Points on a hilly landscape, in no order, each with its height.
From any point a ball takes the steepest step (drop divided by distance) to one of its 2 nearest points. It stops when none of these is lower. Distance is the straight distance between rows; heights are no part of it.
Fes (h 351): [ -5   0 -33   5  22  10   0  29 -45 -12  -5  -1  -2  -6   3  17   1 -18
  52  -6   7   6  31]
nupa (h 713): [ -2   1  -5  37  15  26  32  27 -16   1   5  -1  10   2  32  -8  29  -9
  28  38 -12  16  45]
Bug (h 700): [-18  17  15  28  -4  17  14 -62  49  17  43 -30  11 -27  19 -34  41 -30
 -10  61 -11  19  11]
lut (h 288): [ 11   8   6  17  19  17  31  39 -26  -9 -18  25   3 -13 -20  14 -16   5
  39  -2  -5  -6  29]
mafek (h 303): [ -1  -3  43 -46   4 -41   0 -14 -34  13 -28  59 -27  12  36 -11 -10  39
 -23 -25  34 -18  -9]
mal (h 603): [ -5 -41 -12  18 -17 -11  53  65   2 -11 -40  35   3  -4 -43 -12  36   1
  12  -1 -29 -11  28]
berev (h 526): [-15 -74  14  19 -32  11  40   1  70  15  17 -39   1  30   8 -19   2  -9
  -3   0  14   7 -60]
luvet (h 231): [ 16  -4 -31  -3 -47  32 -25 -50  39  20  10  -6  -6 -24  26  30  -1  16
 -25 -13  12  38   2]
Begab (h 518): [-17   3 -14 -79  10  -7 -46 -11  -2   5 -17  71 -19  54  18   6  -4  18
  -3 -21  16 -49 -11]
ligod (h 462): [  1 -45 -18  49 -21  -7  32  36  17   4 -36  -6  24  22  -8 -30  29 -16
  29  24 -21 -11   5]
tovig (h 578): [ 13 -41  28  21 -18 -45  39  31 -11  13 -47  26   4   5 -12 -32  -2  38
  10  -9 -33 -16  -8]
Vite (h 759): [ 21  -7 -30  38  -2   4  -5 -50 -12  35  27 -10 -19 -26  36  -7   8   0
 -14  30 -33  58  32]
veb (h 229): [-10  29 -14  24  28   3 -89 -23 -41   9  24 -28  19 -11  -3   9   5  -5
  -9  33 -52 -22  31]
niz (h 346): [ 18  -8  30 -17 -19 -33  12   3 -14   7 -45  49  -8  24  50 -23  16  37
 -20   5  33  -7 -19]
laliv (h 312): [ -8   6 -45  18  25  -7 -73 -44 -34  35  10 -42  -1  -4  15  -1 -12 -22
 -24   7 -54   0  18]
dip (h 649): [ 18 -22 -19  -4  -9  16  28 -44  21  36  19 -13 -40  -9  45 -22 -14 -13
  31   1  16  28   1]
desin (h 399): [-16   0  34  46   5  45  47  27  46   1  29 -42  15  17   6   6   2 -35
 -20  44  13  24 -27]
ped (h 325): [-14  45 -18 -13  32  20 -20  34 -26 -40  27  -8  -5 -23 -41  37  13 -19
  22   5   1 -22  29]
Kif (h 629): [  3  10   1 -29  10 -47   0  23 -50   7 -29  15 -18  13 -34 -15 -20 -10
  39 -40  -3 -31   5]
kifop (h 535): [ -6  -1  20   5  36  -9  29   0 -45  23 -14  45 -17  -3 -28 -18 -61   4
  31 -37 -27 -22  22]
Fulo (h 611): [  5  -1  25 -37  19 -68 -17  18 -58  -9  -9  20 -31  27 -32 -34  -1  -6
  25 -35  -6 -40 -16]
bovus (h 345): [  1 -48  69  17 -35 -47   5 -19  13  13   6  27 -27  13   0 -27 -38  59
  -5 -47 -47 -25 -16]
tet (h 599): [ 23  25 -36 -31   1 -21 -62  -7  -9 -24 -31 -38   9  -1  -4 -18  16 -21
   4 -26 -17  -6 -10]
gif (h 746): [  2  26 -25 -23  17  34 -79 -43  24  -1 -14 -32  17 -13  -3   8  -4 -17
 -23 -14 -40 -30   3]
vupir (h 500): [  0 -16 -44 -18  29 -30   9  44 -61  -6 -19  57 -30  16 -19  -7   4   3
   7 -23 -10  -2  37]
tatub (h 741): [  8  -5 -30  49   8  11 -14 -27  -9   3   4   2   6 -22  35  -9  29   1
 -27  37 -33  55  47]
bire (h 696): [-20 -34  13   9 -17   4  29  14  32  20 -67  15  39  12  23 -36   2   7
  -3   1   8 -28 -27]
Kir (h 706): [ 12  51  11 -21   4  11   9 -17  -3  -1 -20  17   5 -34 -13  28 -34   8
  -8 -24  25   4   2]
Bag (h 328): [ 10   0 -44  13   9   6 -58 -37 -26   2 -26  15  10 -16  27  13 -14  20
 -21 -11   3  31  24]
vozud (h 720): [ 15 -31 -40  10 -16 -21   9   5  -3 -13  -7   3   4  10  26 -32  65  -3
  -1  10   2  55  31]
rovus (h 656): [  0  44  45   1  28  27  24  26 -14 -15  11   2   4  -6 -24  41 -50  15
   6  13  26 -22 -10]
sef (h 395): [ -7   9  -9  27 -11   8  44   4  28  -2  79 -27  16 -20   1  -8  71 -29
   3  28 -17  35  28]
vog (h 453): [-41  17  -4  48  -9  -1  26  36  10 -10 -10   1  30   3 -55  -6  39 -41
  12  49 -13 -39   7]
Vilir (h 174): [  3  37  -2 -54  16 -61 -32 -23 -41   3 -29  -5   1 -14 -17 -42  -5  -2
 -14 -55 -26 -12   1]
mur (h 523): [-21 -46 -27  49 -38 -39   4  32  21   4 -22 -16  43  29 -24 -34  38 -30
  30  17 -15 -21 -34]
bipe (h 695): [-22   8 -13  16  30  19  31  56 -41  -1  19  28   4 -12  27  14  33  11
  29  25 -15  -4  50]
sepe (h 624): [-12 -14 -41 -10  16  31 -15 -40   8  33  -8   9 -44  20  58  -1 -41  -8
  17  -1  11   1  18]
vef (h 257): [  8  33 -27   1   3 -23  18  17 -44   5 -11  20  22 -36  12   6  22  17
  13 -10  -4  37  34]
fakam (h 435): [-13   6 -23  21  -9  15  12  12  -3  -6  85 -23  23 -32  24  20  60  12
  15  20 -13  43  39]
zomi (h 768): [-22  19  34  27   8  24  10  -3  35 -34  24 -28  29  -8  12 -12  36   6
  -5  68   5  13  17]
tuta (h 461): [  7 -10  -6  13 -26  -9  52  36  30  -8   5 -27  59  15   3 -26  43 -28
  15  -8  23  35 -19]
nenok (h 561): [  5 -20  -7  -3 -20 -22  24 -54  56  26  19 -23   7  -4  23 -69  47 -37
 -11   4   6  35  -8]
Duzi (h 655): [ 16  74  17   1   0  20   5   8  -7 -10  15  -1   7 -32 -21  54 -24  12
 -38   7  25  24 -15]
govar (h 694): [  2  69  10 -32  47  17 -26 -38 -18  -3  -2  36   0 -22 -24 -16 -38  -8
   1  -8 -11 -49  16]
Sud (h 545): [  9 -28 -19  -1   2 -23  41  53 -35  -2 -29  58 -26  -1 -34 -13  22  13
  12 -19 -18   1  45]
gafe (h 618): [ 20  41 -32 -15  -3  15 -34 -10   0 -20 -10 -31   0  -9 -13  20  -7 -20
   8 -20  17   2  -4]
Morav (h 790): [  8 -32 -36 -15 -16  -4 -29 -55  12  19   1  12 -46  12  60 -10   5  18
 -15   1  20  36   5]
Mig (h 708): [ 12  60  -6  -1  35  20 -41 -20 -30 -12  -1  21   5 -20  -7  15 -19  -2
  13  13  -4 -23  28]
Gite (h 644): [-24  30  32  -8  25   5  40  30 -32 -11  18   9 -24 -23 -70  27 -42 -13
  -5 -33   0  10  12]
Zume (h 293): [ 19  14 -14  -8  30  20 -16  14 -17 -13 -25  11  -7  20 -37  -2 -36 -29
  38 -20  -3 -42   7]
tevam (h 498): [ 24  -3  -3 -17  -5 -12  12   4 -14 -19 -36  15  11  -9   8  -1  -3  14
  16 -27  38  23  10]
piza (h 531): [ 18 -23 -35  18 -33  -9 -19 -63  -8  39  49 -35  -2 -51 -13  18   4  -7
   8 -18  -9  46  -1]
lelo (h 677): [-10  37   7   7  29   4  20  32 -44 -19  12  36   1 -21  12  10  24  36
  17  42 -20   6  60]
nuv (h 681): [ -7  72  42 -26  41  13  -3 -25 -15 -18  27  21  -8 -22 -45   0 -46  -2
   0  -1  -5 -37  20]
mifal (h 488): [ 27 -21 -16  18 -22  -8  20 -50  21  31  57 -20   0 -55  -2 -13  22   0
   2  -3 -14  66   4]
zugeg (h 406): [-28 -48 -21 -61 -15  19 -31 -42  35   0  21   6 -54  16  30  17  -2  14
  15 -16  35   8 -11]
Guso (h 331): [  6 -10  -1  38 -12  25  50  57  25 -20 -13  -3  13   4 -37  11  25 -22
   6  29  -6   4  15]
fisof (h 311): [ -2  55  10  -1  17  -5 -80 -21 -40  -8  27  -9  37 -16 -30  14  -2  30
  -9  30 -34 -47  27]
Tukon (h 499): [ 21 -31  -2   8 -35 -22  37  10  25  -9   9 -26  27  33  29 -33  53 -18
  21 -12  32  38 -12]
ritek (h 383): [ 11 -32  54   9  -4 -18   6  17 -20   5 -19  48   2  22  62  -5  37  21
 -16  19  27 -22 -32]
tiv (h 570): [-14 -40   6  33 -41 -35  -6  11  33   7 -37  -6  30  42   1 -42  38  -7
  10  23   8 -38 -47]
Rabe (h 273): [ 10 -12  -2  17  21  55  -5 -17  11 -23  11  -8 -41  -1  -5  18 -27 -20
  30  14  15   3  26]
subad (h 230): [  5  30  -8 -43  20 -75 -26 -22 -61   9 -27  26 -15  -2   2 -26 -20  11
 -26 -39   2   2   1]
Lum (h 420): [  5 -36  12  28  11  24  22  56  14 -15 -23  -4   8   9 -40  32 -55  12
  -6 -19  12   5 -36]
nad (h 404): [ -1  66  -1 -12 -18 -15 -35  27 -38 -26  59 -31  21 -13 -42  58   5  33
 -12  26  -2  -2   1]
bebu (h 693): [  0  43  11 -57  44   6  -4  -2   4 -10 -37 -14  21 -13 -19 -38 -27 -22
   0 -42 -29 -35 -14]
Sabi (h 776): [ 28 -20 -47  14 -10 -11 -34 -59 -12  28   5  -6 -36   2  42  -7  -4   7
 -19  10  -3  47  20]
misod (h 736): [-25 -18  -9  46   7  18  19 -21  25  22 -28 -14   5  17  36 -44  17 -43
   2  53 -15   0  16]
fup (h 387): [ -4 -15  19  30 -28 -10   1 -31  14  15 100 -33   9 -33 -19  18  34  39
 -11  54 -23  38  15]
pov (h 49): [-14 -35   6  17   5  61  30  25  46   9 -29  10  17  10  11  27 -46  14
  11  -1   4 -22 -18]
kav (h 464): [ 13   2  22  -8 -14  -2  50  25   7 -15 -33   4  24 -26 -12   1  -3   8
  -3 -18  30  26 -14]
Vis (h 441): [  5   1 -55 -10  54 -21 -31   7 -56 -10 -31  12 -16  42   9 -16 -36 -26
  -7  -1  -6   3  22]
Nufo (h 612): [  9 -35  34   2   0 -32  29  10 -24  15 -48  44  -7  10  -4 -23 -31  35
  12 -25  -2 -16  -2]
tezi (h 374): [ 16  39   0  18 -15   2  48  24   5 -11  14 -16  61 -33   7   8  39  -7
  -7   3  14  50   8]
Bovo (h 581): [-12 -47  23 -32 -31  13   0  22  24   6 -15  35   0  39  37  34  -4  40
  14 -12  35 -36 -35]
Gul (h 639): [  6 -39  39 -12 -15 -23   9  12   1  29 -36  60  -5  24  20  -4 -33  59
  -1 -24  -2 -45 -31]
moku (h 496): [ 13 -32  -4   8   7 -36  19  22 -27 -12 -50  36   5  18  21 -33  19  14
  -7  10   4  25  18]
Liga (h 637): [ 13  69 -10  -8  10  23 -31   0  -8 -23  11 -31   3 -16 -31  47 -22 -12
 -20   1  18   2 -21]
sig (h 390): [ 10 -15 -59   1  21 -38 -67 -28 -50  -5 -15  -1  -9  17  26   4 -20   3
 -43   2  -6  37  14]
gabo (h 549): [-16 -13   9 -63 -15   2 -15  14   9  15 -14  62 -11  55  19  32 -18  36
  22 -21  24 -49 -21]
vobid (h 651): [-27 -18 -30  22   3   3  38  64  -1  -9 -24  31  11  -7  -6 -21  63 -14
   0  24 -25  -4  39]
lat (h 483): [ -2 -41  23  22  -3 -29  18   1 -22  19   0  41 -20   5 -39 -24 -64  32
  30 -58 -51 -20  14]
Damo (h 646): [ 13  32  16 -47   0 -24   3   1 -20   3 -33  -3 -12  10 -33 -12 -39 -17
  22 -50   8 -41 -23]
baso (h 449): [-21  -5 -35 -78  -8   5 -71 -37  38   3   2  -4 -40  37  32  -1  12  -5
  -4 -15  -2 -28 -14]
vegut (h 528): [ 17  13 -29 -22 -22  29   1 -46  31  19  24 -37 -57 -10  -2  22 -31 -23
   7  -5  27  15 -20]
Mupet (h 269): [  7  13   9 -44  10 -57 -28 -16 -57   1 -29  33 -14   5  37  -9 -12  28
 -20 -26  33 -11 -17]
zetif (h 266): [ -5 -43  88   9 -10 -50  -8 -18 -27  26  18  52 -38  11  12 -11 -31  44
  -4 -35 -22 -45 -26]
Lof (h 137): [ -6  18  20  22   9  27  47  85  -6 -28  35   3  -8   8 -32  45   0  17
  -2  40   5   5   9]
kagiv (h 750): [ 14  52  -6 -15  -1  -2 -49   8  -5 -14  -4 -44  41 -38 -63  27   8 -17
 -36 -22 -49 -18  -4]
Pulop (h 728): [  8  76  12 -34  18  -5 -22   6   2 -15  -1 -30  16 -37 -65  13 -14 -19
 -40 -24 -34 -14 -14]
luv (h 506): [-30  -1  -2  44 -25 -28  36  39  19   7 -36   4  31 -10 -66 -10  14 -24
   7  16 -34 -38 -19]
linu (h 301): [-16 -38   9  18  -4  52  41 -21  64   6   1 -22 -12  -6  13 -16   4 -33
  -1  23  10  22   1]
vik (h 405): [ -5   6 -72  -4  43 -18 -49   6 -46 -13  -4 -12 -22  13   7  -7   3 -33
   6  -3 -28  10  36]
Reb (h 272): [-25  37  -3 -24  25  10   6  59 -31 -44  54  13 -22 -11 -43  46  11  25
  13  22  11 -28  26]
Gez (h 507): [ -7 -26  48   2 -15 -19  69  29  23  -5 -44   2  13 -19 -39 -18 -12  13
 -15 -25   6   9 -16]
makeb (h 593): [-17  -7  52  22 -18  -2  77  25  -3  11   0   0 -18  -9 -51   5 -41  -1
  -6 -42 -29  11  21]
nar (h 482): [-23 -44  -1  32 -25  13  29  12  67  10  -9 -40  46  26   4 -22   5 -35
   2   0  17 -10 -49]
kule (h 553): [ 14 -12 -26 -27   2 -25 -53 -19 -22 -22 -11 -18 -35  33  18 -19   8 -13
  27 -10  26  -3  -6]
Garut (h 797): [  13  -16  -34  -25   11  -23 -100  -44   -2   -3  -18  -19   -8   22
   16  -30   14   -7  -36  -16  -27  -10   -9]
gulu (h 724): [  5  21 -39 -38  41  25 -63 -29  17  -8 -31   2  13  11  11 -28 -15 -21
  -9 -19 -22 -32   4]
gubiv (h 412): [ -2 -46  54   8 -29 -23  24 -18  14   9  -2  30 -22   6 -35 -18 -67  46
   2 -62 -28 -24 -18]
tifa (h 573): [  0  36 -13  -6   4  25 -57 -56  17  22  35 -62 -26 -29   4   9  -8 -22
   7  16 -29 -23  -4]
Dusas (h 442): [  8  60  -9  18 -20   2  -7  36 -31 -16  62 -29  27 -23 -27  64  18  18
 -28  22  13  38  -7]
zeni (h 240): [-13   2  10  28  -5  28  48  69  16 -31  33  -7  10   5 -25  18  44  -2
   3  51  -3   8  22]
kova (h 459): [ 33 -11  -7  -3 -29  24  17  13  22 -20 -21   3 -22  34 -14  26 -25  -1
   1 -12  50   7 -26]
zumu (h 676): [-25  -3  51 -66  -6 -36  -6 -24 -12  12  -4  36 -26  18  -7 -12 -29  17
  -2 -60  27 -54 -29]
vazep (h 481): [ -9 -55  11  17  -4  31  30  36  34 -18 -16 -19  23  17  -5  13 -19   2
 -12  -9  36  29 -44]
fegim (h 594): [-16 -39   1   4 -31 -24   7 -33  49  13  -6 -23   8  39  23 -59  47 -37
   1   9  30   1 -28]
fiti (h 323): [ 14  36 -12  23 -15  -1  13   9 -19   1  16  -1  54 -43  19  18  37  14
   2  13  -5  42  27]
Dutuf (h 341): [ -8 -43 -17 -34   3  22 -37 -27  24 -17 -10  -3 -43  38   7   5 -22 -10
  22 -27  36 -20 -15]
fof (h 835): [-16 -43  -8 -18  -8  37   8  -6  37  -4 -22   3   7   6  51   1  -3  19
  13 -16  41  18  -8]
nofib (h 234): [ 25  27   6  41 -25  29 -11 -18  27 -14  23 -11  27 -25   0  41  21  17
 -33  36   0  33  14]
nov (h 490): [ -5  14 -31 -70   2  12 -45 -15  21   0 -29  28 -18  45  16   0  -9  -3
   7 -25  21 -45  -8]
siku (h 183): [ -5 -23   0  14  15  73   8   1  35  -3  -2   4 -18  18  -6  34 -52  -9
  22   0  23 -18  -3]
kikik (h 101): [ 27  10 -15  23 -35  44 -21 -42  33   3  30 -19   4 -29  -2  51  -1   6
 -37   6  13  45  -3]
Vam (h 538): [  0 -39  16  25  -7 -50  27  33 -16   9 -63  28  15  25  11 -47  14  17
 -13  19 -20 -11 -10]
Bifa (h 669): [-10  78  42 -24  28   0  -2  13 -32 -32  33  -3  -7 -10 -45  26 -33  19
   7  16   7 -24   9]
Vifu (h 566): [ 24 -37   6  -4 -28 -14  47 -24  48  10  43 -31 -12   3  12 -23  16 -17
   4 -20  37  55 -31]
Zat (h 604): [-13 -52   6  33 -16 -43   0   3  12  22 -26  -4  24  56  49 -53  37 -10
 -10  28  12 -22 -43]
Sir (h 685): [  1  12  19  17 -11  33  22 -59  54  25  51 -27  -9 -39  27  -8  21   4
 -20  51 -13  27   8]
seza (h 256): [ 12  18 -18  15   0  31 -41 -34  -3  -5  -9  15  26 -41  16  26  -8  21
 -11   4  -1  18  26]
San (h 647): [ 34 -43  -2  16 -18 -26   0  -4 -16  15 -11  14 -35  67  70 -16  10   6
  -4  28  27  13 -12]
Fuzab (h 484): [ -1  36   3  24  -3  15  21  46   2 -25  80 -24  29  -7  -7  37  43  15
 -33  32  10  64   0]
mip (h 536): [ 30 -29 -19   5 -35 -16  29  -7  23 -12  38 -34  -1   4  13 -10  33 -12
  14 -18  27  65  -5]
ruget (h 181): [ -4  30 -29 -32  -1 -39  25  25 -58   0  -8  23 -10 -36 -14   1  14   3
  18 -47  -3  16  28]
pip (h 352): [  5 -38   4   2   7  21  -1  27   7  -7 -21  17   7  12 -39  21 -74  21
  18 -37  10 -39 -43]
nune (h 668): [  0 -35  33   5 -31 -20  14  20  30  22 -49  32  21  22  27 -21  -1  48
  -6   1  -7 -48 -43]
tuvem (h 657): [ -5  36  47  10  12   4  49  37 -16 -13   8  17  17 -20  -9   8  19  28
  23  46  -6  -9  33]
par (h 662): [-26  63  23 -26  16 -16  20  12 -31 -18  35  -2 -21 -39 -69  27 -19 -15
  -5 -32 -18   0  29]
pez (h 560): [ -8  22   4 -13  51  -2   1 -10 -46  10 -31  38  -6 -10  -3 -17 -53  -3
  15 -30   2 -18  28]
Gula (h 396): [-12  26 -16  11  24  13 -13  12 -45 -15  46 -26   5 -21  21  31  16  -2
  50  20   2  10  35]
tibis (h 501): [  0 -12 -17  28 -32  -4 -35 -41 -35  45  71 -51   4 -41 -29  40  22 -12
  11   3 -28  13   7]
soge (h 596): [ 16  44 -34   4  -1  19 -54 -31  -8   1  15 -44 -11 -14   5  14  -2 -28
  22   4 -12  -4  14]
Ver (h 429): [ 17 -26 -38   1  20 -49 -30  -3 -52 -29  -9  11 -25  44  39   1  -6   9
 -33  12  12  44  16]
rur (h 715): [-17 -21  -3   2  -9  16  30   4  39  -5 -49  -4  41  -4  17 -28  17 -11
  -7   8  21   1 -11]
zozo (h 407): [ 32   6  -2  23 -13  31  36  35  19 -25 -10  -6  -8  11 -22  30  -9 -18
   0  10  20  30  -1]
vofub (h 300): [ 17 -15  -4  21   2  41   8 -30  27 -19  26 -15 -39 -15  -8  12   0 -16
  15  24   2  37  31]
zenif (h 421): [  2  15   5  13 -12  -5  64  48   7 -12  -1 -15  53  -7 -13  -3  21 -21
  -2 -16  28  45 -17]
Nabar (h 666): [ 11   8  -7   8  -7  29  14 -59  23  36  45 -21 -22 -38  42  10  -9  -5
  15  17   4  30   1]
goke (h 752): [ 13 -24 -15  32   7  14  19  -5   9  17 -41   4 -10  27  53 -32  -5 -10
  -5  34  -4  23  21]
fonur (h 376): [  8  40 -29 -17  24  17 -42  13  -6 -39  17 -19  -8  -3 -48  18  19 -38
  18   5 -29 -21  27]
desa (h 428): [-14  31 -22  10  -5  -3 -45  -6 -45  -6  76 -42   8 -17   8  31  22  19
  30  35 -15   3  27]
Bez (h 709): [ -2  55  22 -54  26 -13   7   3   5 -18  -9 -25   7 -24 -62 -22 -20 -34
 -13 -46 -36 -17  -6]
tapok (h 375): [-24 -32  15  30  -8   2  31  38  49   4 -40  -8  44 -12 -27  -8 -33  11
 -22 -11 -14 -12 -55]
gatol (h 735): [ 24  15 -27  29  20  21  -3 -11 -25  10 -14  12 -19  13  43  -1 -20 -11
  12  26   3  19  38]
lemo (h 626): [-14  14  31 -79   4 -14 -41  -2   3 -22  -6  18  -9  26   4  17  12   4
  -3 -27  36 -61 -49]
vugik (h 613): [-15 -64  34  -2 -40  11  12  25  51   2   0   8  16  34  40  16  11  35
   3   0  31 -22 -63]
mol (h 707): [  6  47 -21 -38  52  32 -41 -26  -2   3 -25  42   7  10 -10 -33 -35 -21
  -9 -10 -17 -55   7]
Sem (h 672): [ -2  47  29  13   7  32  36  22  13 -17  11 -12  27 -27   2  29  -3   9
 -36  26  30  39 -17]
vil (h 530): [ 23 -23   0 -17 -11 -15 -22  -2 -23 -13 -22  12 -19  32  24  -9   1   9
  21 -12  45  -2  -9]
Kor (h 645): [ 17 -48  48  12 -35 -23  21  42  21 -10 -14   5  20  22   1  13   2  38
   2  -5  24 -18 -68]
dopov (h 357): [ 19  13 -36 -10  28  20 -37   3  -2 -29 -10 -24 -22  26 -33 -11  -1 -53
  31  -5 -21 -25  22]
daso (h 440): [-27 -12  16  54  -7  28  39  36  49  14  10 -43  49  17  -2  -5  -2 -39
 -10  23   7  -4 -49]
dil (h 567): [-12 -25  19  35 -34 -45  52  37  15  17 -45  10  14 -15 -47 -28   4  10
   7  -4 -52 -23 -11]
Gemer (h 675): [-20  29   4 -83  23 -15 -34 -22   8  -5 -37   0  13 -12  -5 -23 -23   3
 -14 -57   3 -38 -23]
vala (h 350): [ 11 -29  63  14  10 -27  -2  14 -50  16 -13  62 -18  12  41  16   7  27
  -8   4  10 -42 -38]
Gav (h 550): [ -6 -24  54  -5 -12 -15  57  14   9  -2 -24  15 -17  -5 -44   2 -47  14
 -26 -52  12  20 -11]
notel (h 398): [-19  -1 -51 -56 -18  25 -64 -56  44  11   4 -22 -29   3   8  16  -8  -7
 -12 -26  -5  -9  -3]
babok (h 721): [  1  41 -12  13  39  29 -44 -28 -37  -4   8   8  -9   4  37   7 -24   2
  18  36  -5 -13  35]
vanum (h 330): [  5  -8 -46 -13 -32  27 -67 -65  20  23   6 -13 -13 -20  -1  32  -9  -2
 -18 -14  -1   5   5]
fus (h 737): [-27  12  24  26  -5  17  45  16  38   2 -47  -4  42 -18 -22 -14   5 -22
 -14  22   6 -28 -19]
rer (h 819): [-18 -40  -7 -18 -22  14  11 -30  53  14 -15  -1  -8  19  65 -28  32   7
  -3   6  28  24  -4]
fogi (h 621): [-11  18  63  13  12  10  76  22  -6   3   7   6  -4 -25 -40  18 -43   8
  -7  -8 -10   5   8]
mezak (h 361): [-12  12 -51  14  33 -10 -55 -24 -49  12  24 -35 -18 -10  27   3   0 -32
  11  15 -39  22  36]
loz (h 203): [ 24 -22  -5  24  10  11   5  23 -24   4 -36  26   0  19 -20  11 -42   7
  49  -8  -8 -23  12]
Tudom (h 369): [ 13  63  12  -1  -9  -5 -47  -4 -32 -20  34 -10  18 -20 -30  44   1  44
   2  34  -4 -14  21]
vuzov (h 316): [ -2 -24  80   0  15 -51  -8  -1 -65  16   4  49 -35   9  17   3  -5  22
  -1 -26   1 -40 -28]
laz (h 692): [ -8  42 -14 -53  15   6 -18 -28  -2   6 -34  26   6 -27   1  11 -35  10
  -8 -47  18 -15  -4]
Nebe (h 211): [ -1 -22  -5  11   0  57  10 -42  51  -8   1  -4 -17 -25  19   4  -3  -3
  -8  14  12  40  18]
gifin (h 467): [  5  -3 -46 -15  44 -53  -6  35 -70 -11 -20  40 -22  44  -5 -16 -22 -13
  -3 -12  -5  -9  18]
vaka (h 719): [-10  -1  -5  38  13  20  14 -38  23  15   2 -10  -6 -14  45 -37  35 -23
 -15  57 -20  29  35]
mab (h 198): [ -3  -8  41  24   8  33  44  25  24  16 -28  18  24 -21 -14  20 -63  31
   8 -13 -19 -32 -24]
Tafe (h 691): [-28 -28  66 -49 -20 -21  10 -11   0  19  12  56 -32  20  -7  16 -38  43
   2 -60  11 -53 -31]
rovob (h 551): [  3  27 -17 -14  -6  30 -30 -53  26  19  44 -54 -43 -31  -7  32 -25 -32
   0   8   4   8 -19]
Sazu (h 529): [ 23 -26 -12   5  -6 -29  34 -59  42  45  35 -12   7 -37  20 -51  33 -11
  -4  -4 -15  58 -11]
Tagi (h 451): [ -1  14   6  27  -4  19  31   8  34 -14  72 -39  16 -14  -5  13  40 -22
 -22  30   3  69   0]
zom (h 628): [  6 -62  16  21 -16 -20  13  -6  14  23 -13   0 -17  56  71 -40  24   4
  -2  31  13   0 -23]
pudam (h 444): [ 12 -16   6  37  -9  -4  16 -47  13  32  78 -14   7 -68 -16   7  27  10
  -6  28 -33  51  12]
tud (h 289): [-19 -11  42  39   7  12  61  44  27   9 -28   0  25 -30 -37  10 -49  16
 -17  -9 -35 -13 -36]
Sobif (h 381): [ -5  16 -32  28 -19   8 -20  11 -36   6  53 -10  41 -46  16  37  43   7
  11   2  -8  37  38]
Muge (h 804): [  7 -26 -22 -26 -32   7 -15 -34  31   9 -23  27 -23  27  68 -13  25  27
 -18   6  28  18   5]
kimun (h 640): [ -5  33  68  11  14  13  58  32  -9 -15   9   8  10 -10 -20  17 -27  32
   0  36  10 -15  10]
resa (h 565): [  4 -48   7  17 -17   4  59   5  60  16  36 -45   0  18  -2 -25   6 -41
  -7  -6  24  46 -36]
Vubef (h 595): [ 11  13  26 -51  37 -63 -46   1 -49 -21 -23  24 -19  31  -3 -41  15  -8
  -9 -18  -2 -50 -23]
buv (h 772): [ 13  -9 -29 -24   0  12 -87 -33  16  14 -32 -22  33   1  -1 -14  10   1
 -46 -27 -47 -28  -3]
Zazi (h 359): [-18  -8  31  29  12  47  55 -14  63  12  44 -41 -16  -8   3  -8   0 -38
 -14  47   7  23 -21]
Sonof (h 688): [-14 -23 -47  22  -5   4  27  33  14 -11   1   7  11  -7  12 -25  75 -26
   7  14 -15  33  44]
zuv (h 274): [  4 -40 -10  -8   8  41 -21   9  23  -8 -15  -2 -20  34 -13  17 -51  -6
  26 -27  29 -35 -22]
dilen (h 84): [  8  51 -29 -36  -1 -48 -22   3 -49   6 -22  -7  10 -31 -24  -7   4  -9
  12 -39 -18  -1  13]
nufiv (h 318): [ 11   6  13  43 -29  13 -16 -17  13 -11  63 -27  28 -29  -5  35  39  27
 -19  49 -15  37  28]
Nimu (h 502): [ 19  -3 -22 -14 -17  38  -3  -9  37   3   3 -28 -53  34  -7  30 -33 -26
   4 -16  42   7 -28]
tig (h 332): [-29  16 -11  21 -10  18  37  38  29 -21  56 -14  17  -7   2  -5  79 -19
   4  47  -9   7  36]
mezoz (h 775): [ 10  25 -26  10 -20   3 -60  -2 -19  -2  16 -52  34 -29 -46  49  12 -21
 -17 -12 -13  -1   1]
sizul (h 466): [-21   1  -6  14 -27  -9 -55 -23 -37  26  76 -65   5 -18 -25  35  22   2
  10  27 -39 -13  19]
ris (h 463): [ 13 -32  -8   2  14 -41 -16   3 -31 -28 -30  34  -5  27  41 -22  25  21
 -32  10  23  35  13]
narof (h 753): [-22  33  42  29   5  17  45  27  22 -23  -6 -14  37  -8 -19  -1  22 -11
 -11  59   9 -12  -2]
Meva (h 605): [-15   7 -32 -22  30  39 -23 -18   2  21 -25  31  -5  17  56   7 -39   4
   5  -5  14 -10  20]
Lanip (h 813): [  2 -31 -42 -26 -11 -32 -82 -66  -7  21   8 -23 -49   6  28 -16   5  -3
 -25  -8 -10   3 -14]
betun (h 574): [ 20  11 -15 -40  14 -47 -60   6 -32 -26 -27 -15 -14  36   9 -31  27 -14
   1 -11  -1 -22 -13]
Zatik (h 397): [-16 -12  -2  44 -13  14  34  32  27 -15 -18 -13  21   9 -22 -19  43 -45
  21  39 -11  -1  16]
fiso (h 221): [-17  29  -1  -1   5  26  11  61 -16 -42  67 -12 -24  10 -26  50  15  18
   6  40  19   0  17]
tesev (h 582): [ -9   2 -17 -14  49   9   0  -8 -28  20 -47  57   0  16  41 -14 -57  10
  -8 -17  13 -13  15]
benu (h 674): [ 22 -35  27  21 -42 -35  57  60  12  -1 -21 -10  26  20 -30   1   2  18
  -7 -13  11   8 -62]
gib (h 661): [-12  27  30 -83   4 -35 -13 -25  -5   9 -25   4 -16  12  -7 -33 -24  -1
  -7 -62   9 -51 -28]
Zosi (h 609): [  3   0  44 -44  26 -25 -53   1 -33 -14 -10  38 -23  28  14  -7  18  -4
  -3  -8  21 -65 -41]

For each start below, name the point where the ball stops.
Bug -> zetif
Sonof -> veb
Garut -> kimun
fegim -> kikik
Kor -> kikik
Kir -> Lof
zom -> Lof

Call two points neighbours if one is among the 2 nearest of the other. Go from one point of each pair to the other, from neighbour to neighbour, staying as low as possible. Name the highest point that can't be avoided.
dilen / Lof -> fakam
Lof / loz -> fonur
pov / Nebe -> vofub
veb / loz -> Fuzab
dilen / zetif -> ritek
kikik / Nebe -> baso
